A landscape with many valleys, sampled at points; each row gives a point and its height.
A ball rolls from a point to the lowest of its 6 nearest points, and stops where none of them is lower. Distance is the straight distance between rows; heights are no part of it.
z631 h=27.8: [133 129 131 137 52 138 112 92 113 94 101 69 97 89]
z949 h=32.0: [118 108 81 57 133 70 120 123 51 74 43 156 89 59]
z880 h=56.6: [91 121 102 67 108 86 83 97 53 71 101 118 68 101]
z641 h=34.8: [75 64 124 127 108 83 110 91 125 135 97 78 119 105]
z622 h=56.3: [69 78 88 94 103 85 107 107 114 129 103 107 126 103]
z221 h=27.2: [73 95 87 66 99 83 90 102 77 99 99 121 98 111]
z497 h=39.8: [125 77 124 149 56 114 104 75 108 95 130 52 102 103]
z431 h=29.5: [109 95 94 60 120 74 109 107 52 80 54 136 87 105]
z380 h=29.7: [94 87 135 120 85 116 92 94 100 116 116 70 105 77]
z139 h=60.4: [94 81 69 65 116 90 109 109 84 92 76 129 103 135]
z910 h=68.2: [67 95 99 80 94 90 83 104 89 111 114 108 109 96]
z50 h=10.5: [108 144 107 83 95 116 69 112 81 77 129 106 80 81]
z933 h=65.0: [148 187 107 65 63 119 105 115 128 93 105 102 82 81]
z481 h=63.8: [85 105 99 63 105 84 88 100 54 79 94 123 83 105]
z327 h=52.1: [114 62 118 148 65 102 101 60 124 97 146 48 109 113]
z606 h=54.6: [68 87 100 88 95 87 92 105 101 120 108 105 118 91]
z748 h=19.3: [121 93 83 61 131 77 117 116 58 81 40 144 96 91]
z881 h=37.8: [104 55 128 147 76 98 101 69 122 103 138 51 104 114]
z393 h=6.4: [78 56 113 155 116 70 120 74 141 127 93 78 124 141]
z188 h=71.9: [83 68 45 105 126 111 116 108 130 113 88 121 126 128]
z635 h=65.2: [80 63 48 145 134 113 114 95 149 122 80 111 138 113]
z618 h=60.9: [73 71 70 120 123 94 117 103 139 131 88 107 135 117]
z72 h=44.9: [91 122 111 87 86 115 76 107 84 94 124 103 97 76]
z652 h=59.6: [81 92 86 64 104 81 100 104 71 86 84 125 94 122]
z980 h=36.0: [102 84 86 60 120 78 112 104 65 90 59 130 93 118]
z841 h=11.5: [125 157 105 83 86 124 76 117 93 79 127 103 82 79]
z77 h=61.6: [70 77 74 100 114 92 113 108 124 131 94 109 132 116]
z117 h=68.9: [91 69 53 83 124 101 113 112 108 100 82 126 110 137]
z759 h=34.2: [73 77 121 109 99 92 99 98 110 131 107 83 117 88]
z648 h=40.8: [112 146 104 77 104 104 75 106 63 68 120 116 55 91]
z803 h=28.4: [125 133 128 122 68 142 100 107 107 101 105 75 100 79]
z550 h=20.2: [161 182 97 62 81 110 94 125 100 70 120 108 61 91]
z600 h=30.1: [136 170 101 82 83 124 79 123 103 79 127 103 78 79]
z676 h=69.6: [81 58 38 129 139 120 112 105 143 109 88 113 130 114]
z204 h=38.1: [75 90 118 98 95 101 85 101 99 123 111 91 110 78]
z2 h=21.2: [122 109 134 138 62 134 107 92 103 100 109 60 99 86]
z946 h=76.7: [74 89 80 75 98 83 101 107 89 107 98 119 108 117]
z598 h=42.7: [137 172 116 95 68 133 98 111 123 94 99 90 92 77]
z148 h=29.6: [98 107 130 115 82 125 86 101 100 109 116 78 100 69]
z994 h=35.9: [96 111 121 100 87 120 77 105 93 107 119 93 103 68]
z236 h=22.4: [134 159 106 75 113 100 82 114 63 65 117 110 41 91]
z624 h=31.2: [111 114 94 57 131 67 119 111 49 76 44 150 80 65]
z999 h=44.5: [108 138 111 67 125 79 94 97 41 73 76 127 48 79]
z304 h=62.5: [125 70 109 149 54 108 97 59 131 97 151 43 120 114]
z562 h=40.7: [116 73 71 65 133 92 113 113 80 83 58 129 97 129]
z34 h=32.5: [133 167 107 89 80 132 86 119 106 87 113 94 90 73]
z583 h=29.0: [81 66 134 126 95 92 107 85 116 129 107 67 110 97]
z338 h=29.4: [116 81 134 141 67 120 106 84 103 99 118 58 98 90]
z239 h=62.6: [81 115 98 76 94 100 74 101 69 88 120 113 89 92]
z11 h=81.9: [77 78 61 80 109 91 110 109 107 115 95 117 122 126]
z292 h=45.7: [114 141 111 76 119 91 84 100 48 68 101 118 45 89]
z364 h=73.1: [73 106 96 74 94 92 79 103 72 91 115 112 91 96]
z349 h=43.6: [92 128 106 76 96 104 73 106 64 80 123 112 76 88]
z280 h=68.7: [79 72 52 108 121 102 116 106 131 123 88 116 133 120]
z729 h=34.4: [130 153 122 108 74 138 91 113 110 95 106 89 98 69]
z28 h=27.7: [116 85 84 58 128 82 112 109 64 83 46 135 93 108]
z133 h=70.3: [78 52 46 160 140 122 108 90 153 116 76 108 141 108]
z291 h=27.9: [92 56 134 137 89 91 108 76 123 115 115 58 105 107]
z792 h=36.3: [139 169 99 81 92 117 81 120 90 69 126 104 65 89]
z993 h=39.0: [82 50 125 148 100 71 110 68 141 115 120 65 115 133]
z70 h=26.1: [113 108 137 128 75 130 94 98 101 102 109 69 101 72]
z988 h=50.1: [67 74 90 112 114 85 111 102 126 137 92 98 133 108]
z670 h=24.2: [92 48 128 149 88 79 102 58 138 105 139 53 110 128]
z243 h=37.0: [80 61 90 159 129 85 122 85 145 132 75 93 135 130]
z839 h=49.8: [76 66 87 138 124 86 119 95 143 141 80 97 136 119]
z98 h=31.3: [75 63 111 144 116 78 120 84 139 134 88 81 128 123]
z317 h=64.9: [152 187 100 61 70 109 102 120 123 85 114 105 72 83]
z917 h=38.9: [102 120 106 64 121 71 100 98 43 75 63 132 66 82]
z627 h=20.0: [100 65 138 139 80 103 102 76 114 112 121 58 102 103]
z557 h=56.7: [106 68 57 75 126 104 115 112 94 92 71 125 104 142]

Call two points neighbours if one is among the 6 nearest of the other. Go from one point of each pair to the other, from neighbour to neighbour, staying as low as possible. Name the highest point that can't be avoided.
z2 / z748 | z999
z393 / z627 | z291
z627 / z2 | z338
z393 / z50 | z729
z393 / z221 | z606

Where does a ball stop that starts at each point below?
z622 | z627
z239 | z50
z618 | z393
z204 | z2
z139 | z748
z557 | z748
z117 | z748
z880 | z50
z34 | z50
z729 | z50
z917 | z748
